A landscape with many valleys, sampled at points; each row gives a point and its height.
A ball rolls from a point to whichever of its 2 nearest points has the largest drop for the distance, and stops where none of them is lower. Distance is the straight distance between rows; heights are no part of it.
j143 height 85.8: [ 5.78  4.33  1.17 -0.71 -2.60  3.12 -1.94 -1.50 -0.62 -1.89 -0.87  0.80
  1.89 -0.20 -0.20  1.27 -1.25  1.28 -0.67 -2.23 -0.17  4.50  0.84 -1.41
 -2.35  3.98 -0.29 -0.03]
j791 height 83.8: [ 0.80 -0.51  2.24  0.03  1.19 -6.51 -3.11  0.36  1.96  5.07  3.45 -1.95
 -1.49  0.35  0.40  0.80  1.46  0.31  0.00  1.78 -0.04 -0.48  1.73  0.04
 -2.04  1.64  0.45 -2.06]
j436 height 15.5: [ 4.92 -0.96  1.23  1.95 -2.15  1.32 -2.65  1.12 -0.81 -1.52  1.71  0.58
  2.77 -1.41  0.54 -1.10  0.12 -2.02  0.96  0.63 -1.57 -1.99  1.04 -1.20
 -1.00  0.02 -1.01  0.49]
j852 height 71.7: [-2.88 -1.96 -0.96 -0.50  2.16 -4.44  2.34  3.75  2.81  1.11 -3.99 -0.50
 -0.59  0.25  0.00  2.87 -0.98 -1.43  0.73  4.64 -1.34 -3.10 -0.12  2.06
  1.33  1.75  0.17 -0.90]
j771 height 87.3: [ 5.17  2.84  2.10 -1.11 -1.12  4.59 -2.34 -0.94 -1.83 -1.94 -1.09 -1.40
  0.39  1.13 -1.28  0.47 -0.58  1.09  0.70 -2.85 -0.68  1.40  1.65 -2.89
  0.72  1.21  1.39  1.14]
j610 height 48.1: [ 2.96 -0.33 -2.53 -0.60  0.75  0.99 -1.38 -3.15 -2.31 -1.21 -1.64  0.64
 -2.46  0.48  0.23  0.72 -1.74  1.99  1.09 -4.22 -0.28  1.07 -2.17 -1.23
 -2.76 -0.40  0.63  0.05]
j683 height 15.1: [ 2.73  3.07  0.20  2.10 -1.42  3.30  2.19 -2.41 -0.39 -0.30  1.37 -0.90
 -0.18 -1.50  0.02 -0.80  2.46 -0.26  0.96  1.99  3.04 -0.22  1.00 -1.52
  1.27  0.74 -2.66  0.73]
j421 height 63.0: [-2.27 -3.69  2.86  3.07  0.59  0.61  2.21  0.94 -1.22  1.46 -3.81 -0.83
 -0.91  0.94 -2.44  0.52 -1.58  0.49  1.48 -0.03 -2.60 -1.52 -1.15  1.48
  0.48 -2.95  0.76  1.27]
j232 height 57.3: [-0.25 -1.94  0.31 -1.25  1.30 -3.34 -1.11 -4.06 -1.51  3.60  0.16 -0.51
 -1.97 -1.46 -1.56  2.23  0.49  3.80 -2.39 -2.53  0.17  2.56 -1.83 -0.83
 -1.67  1.17  1.59 -0.21]
j381 height 45.9: [-2.16  1.44  2.50  2.04  4.07 -0.63  0.42 -0.88 -0.33  3.88 -1.03  1.19
 -0.16  0.12 -0.79 -2.07 -1.78 -0.40  1.92 -2.50 -1.04  1.87 -0.51  3.19
  1.01 -2.83  3.26 -0.05]
j312 height 41.9: [-3.59 -0.69  2.20 -0.75  3.20  1.42  1.20 -2.28 -2.39  3.81 -1.66 -1.40
 -2.09  0.62 -2.45 -0.92 -0.42 -1.09  0.08 -2.59 -0.76  1.38  0.31  0.98
  0.80 -4.41  1.27  1.75]
j154 height 75.6: [-3.10 -0.88 -0.67  0.19 -0.89 -2.06  3.07  1.54  2.72 -1.26  0.26  3.12
  3.12  0.61  0.63  1.61  0.58  1.15  0.03  2.64  0.57 -1.16  1.59  0.98
 -0.70 -1.48  1.20 -2.19]
j718 height 43.9: [-3.10 -1.57 -4.06 -3.19  0.37 -3.12  0.34  1.53  4.19  1.43 -3.28 -0.72
 -1.86 -1.07  2.26  3.88  2.28 -0.01 -2.80  0.09  1.81 -3.10  0.90  1.88
  1.00  4.54 -0.02 -0.92]
j345 height 25.3: [ 4.19  0.12  1.48  1.60 -0.56  1.07 -3.00 -1.54  0.21 -1.30  2.96  1.00
  1.09  1.26  1.33 -1.06 -1.19  0.94  0.90 -2.33 -0.86 -0.35  0.89 -1.73
 -2.01 -0.14  0.23 -0.40]
j505 height 48.5: [-1.71 -3.74  0.78  4.08  1.04 -1.74  0.92  0.45 -1.33  1.34 -0.75  1.70
  0.13 -1.58  0.13 -1.99 -0.57 -1.76 -1.08  1.26 -1.41 -1.53  0.76  1.77
 -1.91 -2.05 -2.73  3.10]
j713 height 46.6: [ 2.14  3.08  2.09 -0.42  1.32  2.13  0.11 -4.12  0.09 -2.40  2.49  0.00
 -1.66  0.68 -0.67 -0.90 -0.36  0.15  1.15 -2.20  2.19 -0.27 -0.30 -3.83
  0.24  0.53 -4.13  1.67]
j61 height 52.3: [-2.35  1.58  0.51  2.77  0.56  0.81  1.04  3.62 -2.89  0.77 -0.50 -0.32
  0.21  1.38 -1.31 -4.48 -0.76 -0.88  1.97  0.59 -1.34  1.59 -0.70  3.90
  3.63 -1.71  1.04 -0.35]
j584 height 57.8: [-1.63  1.58 -2.04 -3.27  1.65 -0.30 -1.53 -1.27  0.79  0.09 -2.71  0.45
 -3.11  0.47  0.39  1.99  3.45 -1.27 -0.66 -1.13  1.26 -1.26  1.11 -0.84
  1.74  1.18  1.05 -1.82]
j248 height 5.9: [ 1.01 -2.45 -0.27 -3.12 -3.03  1.83 -2.84 -1.16  2.32 -2.55  1.41  0.57
  1.75 -0.42  0.86  0.93  2.02 -1.32 -2.32  1.51 -0.48  0.25  0.14 -2.96
  0.27  0.22 -1.43 -1.76]
j708 height 15.7: [-2.27 -0.42 -1.96  1.53  0.61  2.94  3.10 -0.76 -1.17 -4.34 -2.41  2.66
 -0.58  0.05  1.73 -1.33 -2.95 -0.25 -0.32  1.56  0.97  1.63 -1.31 -0.01
  0.81 -1.02 -0.29  2.06]
j826 height 54.7: [-1.50 -0.21 -1.54 -2.13  2.23  0.16  0.92 -0.57  0.22 -0.16 -2.04 -1.04
 -2.85  1.91 -0.91  2.16  0.40 -1.21  1.73 -2.02  1.00 -2.22 -0.66 -0.97
  1.30 -2.05  1.05 -0.79]
j284 height 55.5: [-4.55 -3.29 -1.33 -4.21 -0.63  0.30  0.62 -3.38 -1.19 -1.04 -2.68 -0.30
 -1.51 -0.06 -1.91  0.19  0.68 -0.31 -2.42 -4.62 -1.88  0.74 -1.63 -0.34
 -2.52 -2.36 -1.41  0.92]
j626 height 55.7: [-1.58 -0.96 -1.12  2.58 -0.52  3.11  2.56  3.87 -1.24 -0.20 -0.65 -1.02
  2.70 -0.56 -1.26 -2.49 -1.43 -1.66  3.41  2.04 -1.00 -0.33 -0.05  2.23
  3.57 -3.70  0.64  1.10]
j474 height 56.2: [-1.32 -1.15  2.23  5.52  0.69  0.66  1.56  0.19 -2.46  1.03  0.92 -0.13
  0.68  1.57 -0.88 -6.04 -0.74 -0.13 -0.23 -1.42 -1.64  0.82  0.96  4.31
  2.62 -2.06 -0.91  1.59]
j751 height 38.2: [-1.11 -2.12 -0.53  2.23  3.18 -2.40  0.17  3.54  0.78  1.45  0.55  0.69
 -0.85  0.28  1.27  0.90 -3.29 -1.89 -0.63  4.78  1.44 -1.30  0.75  1.44
 -0.23  1.13 -1.22  1.40]
j774 height 40.0: [-0.40  2.17  1.03  2.77  2.53  1.20  0.69 -1.17  1.12 -0.16  1.59  0.37
 -0.50 -1.49  0.55  0.50 -0.88  1.11  1.82  1.19  2.94 -0.64 -0.50 -2.25
  3.95 -1.24  1.00  1.77]
j537 height 84.2: [ 2.54  3.25  0.56 -3.00 -3.00  0.38 -1.80  0.58  1.30 -2.19 -0.94  1.07
  1.15 -0.40  0.81  3.37 -0.36  1.01 -1.12 -1.29 -0.79  1.63  1.32 -1.44
 -1.37  4.49  0.07 -1.29]
j759 height 39.5: [-2.40 -0.36 -1.99 -2.65 -2.72 -2.88  0.16 -0.28 -0.18  2.78 -2.80  0.11
 -1.32 -2.19  0.06  2.66  4.13  1.84 -3.41 -2.38 -0.88  1.50  1.58  2.44
 -2.63  2.24  1.21 -1.54]
j875 height 31.5: [-2.73  0.05  0.19  0.10  0.69 -0.27  1.10 -2.92 -1.55 -1.49  0.59  1.00
 -2.03  0.44 -0.12 -1.73  2.58 -0.16 -1.08  0.39  1.95 -0.49 -0.42 -1.92
  1.35 -1.38 -1.96  0.28]
j753 height 78.6: [ 0.08  2.35  0.45  2.06 -0.59 -0.55  1.98  1.09 -0.56 -1.74  0.30  1.17
  2.30 -1.66 -0.55 -3.25  2.53 -1.32  3.37  3.06  0.40 -0.30  1.04 -1.00
  3.28  0.36 -0.79 -0.94]
j538 height 75.5: [ 3.81  3.13  0.98 -1.98 -1.11  2.68 -0.73 -0.19 -0.92 -2.94 -1.05  0.42
  0.44  0.88 -2.03 -2.09  1.16 -3.74  2.95 -2.41 -0.95 -0.55 -0.44 -1.81
  0.77 -0.74 -0.54 -2.21]
j673 height 48.9: [ 0.33  3.48 -0.31 -0.16  2.53  1.73  0.04  0.85 -1.00  0.69  0.29 -0.50
 -0.65  1.03 -0.09 -1.02 -2.90 -1.31  2.13 -2.53  0.40  2.02 -0.50  2.32
  1.39 -1.48  2.69 -0.06]
j883 height 69.5: [-1.86 -1.00  0.93  1.84  3.04 -2.38  1.26  2.81  1.19  3.02 -4.86  0.00
 -1.34  2.34 -0.36  0.56 -1.80 -1.82  0.42  3.67 -1.86 -1.53  0.36  4.20
 -1.00 -1.51  1.25 -0.46]
j470 height 72.7: [-1.34 -5.21  2.29  0.92 -2.47 -0.28  1.86  0.46 -0.16  0.27  2.36 -0.94
  3.39  0.28 -2.10 -0.55 -1.04  2.23  0.25  1.57 -2.44 -1.69 -2.18 -0.83
  0.05 -2.10 -1.08  0.24]
j456 height 39.0: [-3.71 -0.61  0.26 -2.28  0.96 -3.90  2.05  1.04  1.66  1.23 -0.91 -0.46
 -2.14  0.96  0.65  3.76  1.28  1.54 -3.45 -0.33  2.08 -1.49  1.48  2.04
 -0.13  3.72 -1.32 -0.16]
j863 height 25.0: [-0.99  0.18  0.73  1.08  1.38 -0.38  4.69 -1.31 -2.71 -1.67 -2.68  1.43
 -0.27  0.38  0.15 -0.48 -2.15  0.69 -0.85 -0.67  1.16  1.80 -2.85  0.98
  0.14  0.49  2.78  0.23]
j913 height 22.0: [ 3.04 -1.00 -1.13 -5.18 -3.26  2.69 -3.91 -3.08  2.19 -1.00  0.85 -0.84
  0.82 -1.42 -0.25  1.87  3.11  0.48 -3.33 -2.72  0.66  1.44  1.35 -3.64
 -1.06  2.07 -2.60 -0.67]
j971 height 8.4: [ 0.20 -0.80 -0.06  3.22 -2.79  0.88 -1.68  1.50 -3.97  0.26  1.58 -1.48
 -1.61  2.04 -0.16 -1.73  1.89  1.34 -0.17 -0.29 -0.86  0.27  1.09  1.36
 -0.37 -1.05 -0.85  0.59]
j275 height 28.9: [-1.06  1.94 -0.94 -1.36  0.49 -0.68  1.40  3.26  0.16  1.11  1.75 -1.22
 -1.07 -0.29  0.56  3.74 -4.17  2.30 -1.32 -0.10  2.07  2.39 -1.87  2.44
 -0.69  2.86  1.51  0.09]
j553 height 34.3: [ 1.70  0.73 -2.40 -2.32 -2.17  2.50 -2.78 -3.88 -0.79 -1.98  0.01  1.23
 -0.53  0.63  0.39  0.98  1.45  1.92 -2.87 -3.06  0.43  2.75  1.81 -2.07
 -3.91  0.53 -1.84  0.97]
j311 height 33.6: [ 4.20 -0.19  0.07 -0.62  0.30 -2.28 -1.53  2.72 -1.47 -0.57  0.26 -1.32
 -0.92  1.36 -0.21  0.37 -2.34 -2.45 -0.90  0.32 -1.24 -2.09 -1.30 -0.01
 -1.88  4.43 -0.69 -0.70]
j341 height 82.7: [ 2.71  0.11 -0.10  1.61  0.33 -5.05 -1.70  0.80  1.20  3.86  4.60 -2.83
 -0.54 -2.45  1.64 -1.19  3.30 -0.67  2.33  2.09  1.62 -1.51  0.95 -0.33
 -1.27  0.76  0.30 -1.78]
j296 height 73.5: [-3.96  0.20 -0.68 -0.51 -0.10 -3.50  3.02  3.22  2.46 -1.16 -3.69  2.46
  1.10 -1.27  0.72  3.19  0.89  0.54  0.61  1.87 -0.14 -2.95  1.17  0.81
  0.70  1.31  0.07 -0.21]
j388 height 67.0: [-0.25 -0.92  2.48 -0.17  0.13 -0.77 -1.54  0.38 -0.56  2.96 -0.52  1.17
  1.64  0.03 -1.40 -1.23 -1.41 -0.49  0.05 -3.73 -3.38  2.46  0.72  2.75
 -3.51 -2.25  0.82 -0.40]
j943 height 73.1: [ 2.55  2.23 -0.46 -0.87 -1.54  2.97  0.93 -2.56  1.19 -3.64 -1.01  2.05
  0.85 -0.01  0.32  0.06 -0.49 -0.50  2.54 -1.94 -0.07  0.50 -2.89 -2.31
 -0.15 -0.75 -0.54 -1.32]
j379 height 42.2: [-1.65 -0.39  0.69  1.56  1.37 -1.88 -0.71  2.96 -0.80  0.04 -1.46 -0.97
 -1.83  1.05  0.19  1.01 -0.74  0.05 -1.00  5.04  0.10 -1.03  0.63 -0.46
  3.33  3.47 -1.26  1.21]
j70 height 33.4: [-0.47  2.44  1.05  2.90 -2.13  2.84  1.06  0.09 -2.00  0.74  1.44 -0.29
  1.51 -1.32  0.73 -3.28  2.39  1.21  0.01  2.78  0.32  3.45  0.82  1.34
  2.59 -0.88  2.18  0.10]
j173 height 47.9: [-3.46 -3.73 -0.78 -4.27 -3.21  0.38  0.50 -1.87  0.02  0.54 -3.67 -0.97
 -0.70 -1.62 -1.55  2.33  3.12  0.89 -3.95 -2.83 -2.25  1.76  0.27  0.60
 -1.01  0.80  0.70 -0.28]
j656 height 66.8: [-0.61 -1.98  3.43  2.62  3.71 -0.82  0.98  0.41  0.81  4.92 -4.02 -0.70
 -1.40  1.80 -1.81 -0.11 -2.54 -0.05  1.96 -0.48 -2.99 -1.08  0.15  4.47
 -1.50 -4.08  0.21  0.25]
j965 height 68.5: [-0.22 -4.16  0.25 -1.14 -1.69 -1.70  1.21  2.15  0.01  1.17  1.70 -2.99
  2.15 -0.75 -2.52  0.36  1.42  0.03  0.90  3.73 -0.87 -1.68 -1.19 -0.92
  1.96  0.12 -0.69 -2.03]
j18 height 49.2: [-1.88 -2.48 -3.26 -3.05 -2.12 -1.74 -0.13  2.16  5.14 -0.10 -0.82 -1.89
  0.79 -1.65  1.46  2.84  4.21  0.71 -1.32  1.64  1.51 -4.29  1.77 -0.05
  3.34  3.70 -2.06 -1.45]
j835 height 63.1: [-1.81 -0.28  0.48 -0.33 -1.14  0.25  0.21  1.06 -2.83  2.10 -0.74 -1.39
 -0.83 -1.52 -2.13  0.71 -0.75  0.71  0.33 -4.71 -2.40  0.71 -1.15  1.19
 -1.39 -1.33 -0.31  1.51]
j370 height 37.1: [ 0.98  3.72  2.17  3.95  0.18  2.34  1.41 -2.02  0.71  0.36  0.10  1.12
  1.67 -0.97  1.32 -2.00  0.31  1.69  1.47  0.58  1.17  1.34  1.00 -0.31
  3.62 -1.49  4.32  0.82]
j625 height 77.2: [ 1.65  2.90  1.00  0.22  0.35  2.01 -0.32  1.93 -1.26 -0.18 -0.32 -0.81
  0.53 -0.75 -0.77 -2.85  0.59 -4.13  3.29  0.36 -0.40 -1.18  1.29 -0.37
  2.25 -1.00 -0.86  0.47]
j356 height 88.4: [ 3.13 -0.81  1.78 -0.91 -1.06  3.87 -2.86 -1.09 -0.66  0.60 -0.95 -2.67
  0.26  0.08 -0.74  1.52  0.77  0.94  0.11 -0.39 -1.16 -0.12  0.84 -2.51
  0.72 -0.78  4.48  0.83]
j20 height 90.0: [ 2.22 -1.59  0.43 -0.18 -1.39  2.56 -3.99 -0.25  0.78  0.16 -0.57  0.36
  1.83  0.84  0.72  0.01 -0.18 -1.84 -0.17 -1.09 -3.18  1.00  1.39 -0.36
 -1.60 -3.12  4.68 -0.78]
j280 height 66.0: [ 0.18 -0.53  0.81 -1.20  0.13 -2.31  1.11  4.27  1.48  1.98  2.12 -3.42
  2.09  0.63 -1.33  0.01 -0.93 -1.72  0.55  4.71  0.11 -0.72 -0.45  1.24
  0.81  1.23  1.34 -1.84]
j71 height 23.7: [ 1.70  2.55  0.38  0.51 -1.40 -0.44 -4.59  3.61 -0.21  0.57  1.52 -1.39
 -0.41  1.14  0.33 -1.02  0.28  0.68  1.66  1.27 -2.20  1.16  0.52  0.80
  1.37  1.96  1.32 -1.07]
j153 height 51.5: [ 0.88  2.33 -2.00 -1.01  3.41  1.54  2.88  0.50 -0.88 -0.68 -1.63 -0.44
 -2.17  0.63  0.20  0.12 -2.79 -1.74  2.69 -0.84  2.28 -0.56 -3.47  0.81
  1.54 -0.99  2.72 -1.33]
j16 height 21.1: [ 0.76 -1.85  2.27  1.49 -1.52  0.08 -1.23  1.76 -1.70 -2.37  2.15  0.04
  0.38  4.93  0.93 -2.54  0.69  0.60 -1.30  1.78  0.06 -1.34  2.79 -0.10
  0.12  0.01 -1.86  0.01]
j942 height 28.8: [ 0.89  2.19  0.55  2.40 -2.16 -1.77 -1.03  1.85 -0.86  0.89  3.72 -0.08
  1.35  0.40  0.95 -3.89  2.00  1.07  2.43  2.50 -0.14  2.61 -0.33  1.34
  1.89  0.47  1.69 -2.99]
j888 height 33.1: [-2.53 -0.42  1.17  0.24  1.02 -3.93  2.36  0.64 -1.76  1.44 -2.04  1.49
 -1.24  0.85 -0.52  1.15 -0.13  1.28 -2.37  0.79 -0.73  0.41 -0.53  2.70
 -1.22  2.83  0.49 -1.06]
j557 height 54.6: [-1.49 -1.38 -0.21  3.87  0.41  0.79  1.07  0.16 -1.09 -0.26  0.52  1.28
  0.80 -2.14  0.22 -2.27 -2.06 -0.48  1.53 -1.64 -1.19 -1.35 -1.28  0.66
  0.39 -3.18 -1.16  3.42]
j954 height 11.7: [ 1.80 -1.58 -0.14  5.11 -0.51  1.85  1.56 -2.37 -0.66 -4.50  2.40  2.02
  2.55  1.59  2.43 -4.61 -2.67  2.19 -2.29 -0.42  0.64 -0.61 -0.69  0.86
 -1.22 -0.82 -1.86  3.20]
j703 height 80.2: [ 2.75  2.45 -0.92  1.05 -2.18 -0.67  1.69  2.82  2.29 -1.11  0.85 -0.72
  3.08 -2.15 -0.45 -0.07  1.29 -1.01  4.47  1.97 -0.04 -2.75 -0.09 -0.64
  1.04  0.79 -0.21 -1.57]
j160 height 85.0: [ 0.47 -2.83  2.77 -0.80  1.31 -4.51 -0.11  0.01  2.42  2.24  4.93  0.44
  0.96 -0.11  0.30 -0.10  0.88 -0.38 -1.41  3.33  1.48 -0.84  0.71 -1.36
 -1.24  0.72 -0.71 -2.02]
j139 height 18.1: [ 1.21  2.10 -0.48 -0.68  1.50 -0.88  3.14 -1.55 -1.02  0.02 -1.71 -0.19
 -1.35 -1.77  0.15  1.90 -1.38  0.95 -1.71  0.16  1.68  2.23 -2.30 -0.20
  0.24  3.37  3.88 -0.53]
j244 height 54.1: [-1.13 -0.83 -3.29 -3.57 -2.11 -0.01 -3.37 -0.27  3.25  0.86 -0.93 -0.89
 -0.85 -2.26  0.95  2.24  5.29 -0.87 -1.40  0.42  0.93 -1.61  1.71 -1.21
  2.48  1.87 -0.87 -1.63]
j363 height 24.9: [ 0.56 -2.52  1.58  3.30 -0.37  0.42 -1.94 -0.81 -0.13 -2.08  2.41  1.65
  1.37  3.24  1.29 -2.78 -2.00  1.87 -1.69 -0.42 -0.58 -1.11  0.11  0.09
 -1.55 -1.51 -0.64  1.34]
j549 height 59.3: [ 0.01 -2.37 -0.84  1.64 -0.14  2.29 -0.88  4.11  0.38  2.82  0.14 -2.33
  2.92 -2.16 -1.17 -1.74  0.50 -3.98  2.99  4.38 -1.23 -2.36  1.79  0.80
  2.44 -3.35  0.62  1.05]
j598 height 53.5: [-1.49  1.48  0.68 -3.49  1.93 -2.14  1.23 -1.46 -1.07  3.07  1.00 -1.29
 -1.33 -2.99 -1.68  2.80 -0.24  1.25 -1.68 -3.21  1.94  1.86 -0.26 -0.53
 -0.40  2.62  0.07  0.38]
j73 height 30.9: [-0.81  2.79 -2.35 -1.94 -2.64 -0.97  0.65 -0.34  0.43  1.08  0.88 -0.72
 -1.26 -2.09  0.90  2.25  3.87  1.46 -2.82 -0.81  2.24  1.75  2.53  0.77
 -0.32  2.66 -0.12 -1.01]
j723 height 23.8: [-0.71  2.24 -0.91  0.55 -0.68 -0.18  2.39 -1.77 -0.18  0.29  0.72 -0.16
 -1.19 -1.85  1.32  0.62  4.02 -0.12 -1.74  1.38  3.42 -0.72  2.52 -1.10
  1.33  1.26 -1.60 -0.09]
j960 height 33.5: [ 0.28  1.14 -1.50 -0.96  2.36 -2.12 -1.29  2.55  1.04  1.58  2.87 -0.07
 -0.67 -1.86  1.18  1.90 -3.10 -1.29 -1.07  1.50  1.89  0.61 -0.04  1.12
 -0.83  2.32 -0.96 -0.16]
j548 height 24.1: [-0.59  3.04 -1.30 -2.80  2.84 -3.15  0.98  1.02 -0.27  1.72 -1.87 -0.66
 -1.75 -0.62  1.14  4.01 -2.22  2.54 -1.76 -0.84  0.98  3.06 -1.40  1.93
 -0.82  4.70  3.72 -1.03]
j65 height 43.8: [ 2.07  0.00 -3.88 -2.26  0.26  1.88 -3.84 -5.21 -1.93 -2.33 -0.32  2.03
  0.01  2.98  0.64 -1.22  0.27  1.72 -0.49 -4.53 -0.23  2.83 -0.29 -1.45
 -5.35 -2.61 -0.17 -0.07]
j178 height 59.1: [-2.35 -2.32  0.71  0.61 -0.46  2.19  0.52 -0.14 -0.84 -0.75 -1.72 -0.87
 -0.70 -0.51 -1.31  0.11 -1.84  0.48  2.01 -2.39 -2.66 -0.88 -1.84 -1.13
  0.92 -2.74  0.81  2.81]
j367 height 25.4: [ 4.06 -1.21  1.06  2.87 -0.45 -1.61 -1.85  3.44 -1.86 -0.10  1.96 -0.46
  1.15 -0.29  0.83 -3.15 -1.38 -2.60 -0.10  2.11 -1.13 -0.96  1.17  1.34
 -1.24  2.28 -1.54  0.71]
j746 height 43.2: [ 0.13  2.35  0.33  0.97  1.16  4.31  1.44 -1.90  1.71 -2.57  2.13 -0.21
  0.27 -0.01  0.53 -0.57 -2.39  0.60  2.44  0.53  2.76 -0.34 -0.77 -3.79
  2.76 -1.07 -3.76  2.83]
j591 height 77.7: [-3.51  0.25 -4.01 -0.85 -0.69 -1.52  1.70  0.06  2.96 -2.06  1.08  3.91
  0.42 -0.40  2.47  2.44  2.24  0.25 -1.53  2.30  2.64 -1.51  1.97  0.67
 -0.69 -1.31 -1.66 -0.93]
j406 height 24.8: [ 1.48 -0.09 -1.84  1.00 -2.79  3.98  1.03 -0.45 -0.72 -1.89  1.17 -1.79
 -1.13  0.95  0.33  1.11  1.58  1.67  0.28  2.20  2.06 -0.64 -0.83 -1.66
  1.81  0.00 -1.72  0.43]
j246 height 50.4: [ 1.60  2.41 -0.48 -2.47  1.97  0.33 -0.59 -2.81 -0.19  0.70  2.35 -0.57
 -1.79 -1.77 -1.01  1.65 -1.02  1.17 -0.09 -2.69  2.70  1.86 -1.34 -2.04
 -0.43  2.40 -2.39  0.13]
j784 height 18.0: [ 0.13  0.34  0.34 -2.56 -1.12  0.14 -4.52  2.18  1.85 -0.36  1.55  0.11
  0.32 -0.51  0.28  0.79 -0.14 -1.24 -0.70  2.64 -0.79  1.88 -0.24 -1.12
  1.85  1.37  0.43 -1.47]
j860 height 41.0: [ 5.14  0.30 -0.48 -1.35  1.27 -1.76 -1.62 -0.22 -2.70  0.19 -0.42 -0.26
 -0.72  1.20 -0.87  1.91 -2.68  0.43  0.37 -4.37 -0.24 -0.83 -1.07 -0.34
 -3.65  2.89  0.24 -0.14]
j387 height 80.1: [-1.29 -0.23 -2.22 -1.09 -0.34 -1.55 -1.58 -1.69  1.97 -2.72  2.15  4.83
  0.02  0.55  2.48  0.65  1.37 -0.29 -1.84  0.42  1.43  1.14 -0.01 -0.53
 -2.11 -0.49 -1.77 -1.83]
j620 height 70.1: [-0.29  1.96 -1.67 -0.82 -1.11  4.21 -0.21 -4.56  1.31 -5.03 -0.98  2.28
 -0.04  2.92  0.76 -2.14 -1.22  2.75  1.74 -3.46 -0.79  2.31 -3.12 -3.00
 -2.08 -2.05 -1.90  0.67]
j128 height 82.3: [ 0.59  1.08 -2.19 -3.52 -0.07 -1.14 -1.63 -1.01  1.93 -2.51 -0.90  3.60
  0.06  0.03  2.10  3.49  0.93 -0.11 -2.75 -1.64  0.85  0.63  1.04 -0.38
 -2.94  2.72  0.07 -1.71]
j15 height 40.9: [-2.21 -0.98  1.60  2.01  1.43 -3.32  0.58 -0.43 -2.16  4.20 -1.81  1.26
 -1.75 -1.32 -0.77 -0.69  1.15 -1.55 -1.13 -0.53 -1.57  0.76  0.17  3.50
 -2.36 -1.11 -1.55  0.52]
j467 height 62.2: [ 1.22 -2.18  2.56  2.93  1.32 -0.53 -0.51  4.70  0.24  3.75 -0.79 -3.86
  0.62  0.32 -1.83 -0.80 -1.81 -2.69  2.04  2.60 -2.26 -2.76  0.31  1.49
  1.75 -1.61  0.31  1.84]
j394 height 62.0: [-3.36 -2.27 -1.54 -1.72 -2.11  0.98  1.74 -3.64 -0.98 -3.61 -0.32  0.99
  0.20  1.84 -0.39 -1.59  0.94  1.04 -0.98 -2.70 -1.42 -1.31 -2.37 -1.37
 -2.99 -3.55 -2.07  0.26]
j68 height 81.5: [ 3.99  1.86 -0.66  1.92 -1.54 -1.23  0.43  2.08  1.86  1.38  4.77 -2.11
  1.76 -2.01  1.39 -1.30  1.44 -0.59  2.91  3.49  2.63 -1.90  1.11 -0.92
 -0.02  0.28  0.04 -1.13]
j946 height 66.7: [-1.92 -0.66 -1.98 -3.36 -0.18  2.93 -1.80 -4.16  1.14 -3.85  0.15  0.04
 -0.68  1.59 -0.26 -1.62 -0.93 -0.40  0.94 -3.30 -1.70 -0.34 -2.86 -3.48
 -2.23 -4.57 -0.06  0.71]
j434 height 64.4: [ 1.25 -1.46  3.18 -1.29  2.04 -0.39 -0.55  2.90  1.49  1.28  0.22 -1.82
  0.75  2.32 -1.77  1.69 -2.52 -1.48  0.95  1.68 -1.07 -1.86 -0.07 -0.16
  1.16 -0.66  1.70 -0.40]
j976 height 37.6: [-3.52 -1.31  1.97 -0.29  3.47  0.26 -0.44 -3.30 -0.51  0.93 -0.68  1.29
 -1.03  0.89 -0.14 -1.75 -0.56 -1.70 -1.24  0.03  0.25  0.23 -0.95 -0.90
  0.52 -3.15  1.05  1.47]
j212 height 25.1: [-0.65 -0.43 -1.16  3.26 -0.76  3.91  3.34 -2.29  1.00 -5.11 -0.19  2.97
  3.77 -0.41  1.81 -2.72 -2.41  2.20 -1.07  1.50  0.68  0.59 -0.77 -1.57
 -0.30 -1.12 -1.48  3.34]

Where does a ball stop that starts at each point below?
j356: j888
j246: j248
j160: j683
j965: j61
j943: j683
j852: j888

Call two points neighbours if one is among the 2 nearest of the other. Go from one point of each pair to the other, from neighbour to neighbour, staying as low as possible. Name the highest point that can't be avoided.
j708, j436: j345
j708, j954: j212
j61, j888: j474
j683, j61: j584
j954, j971: j363
j139, j708: j863
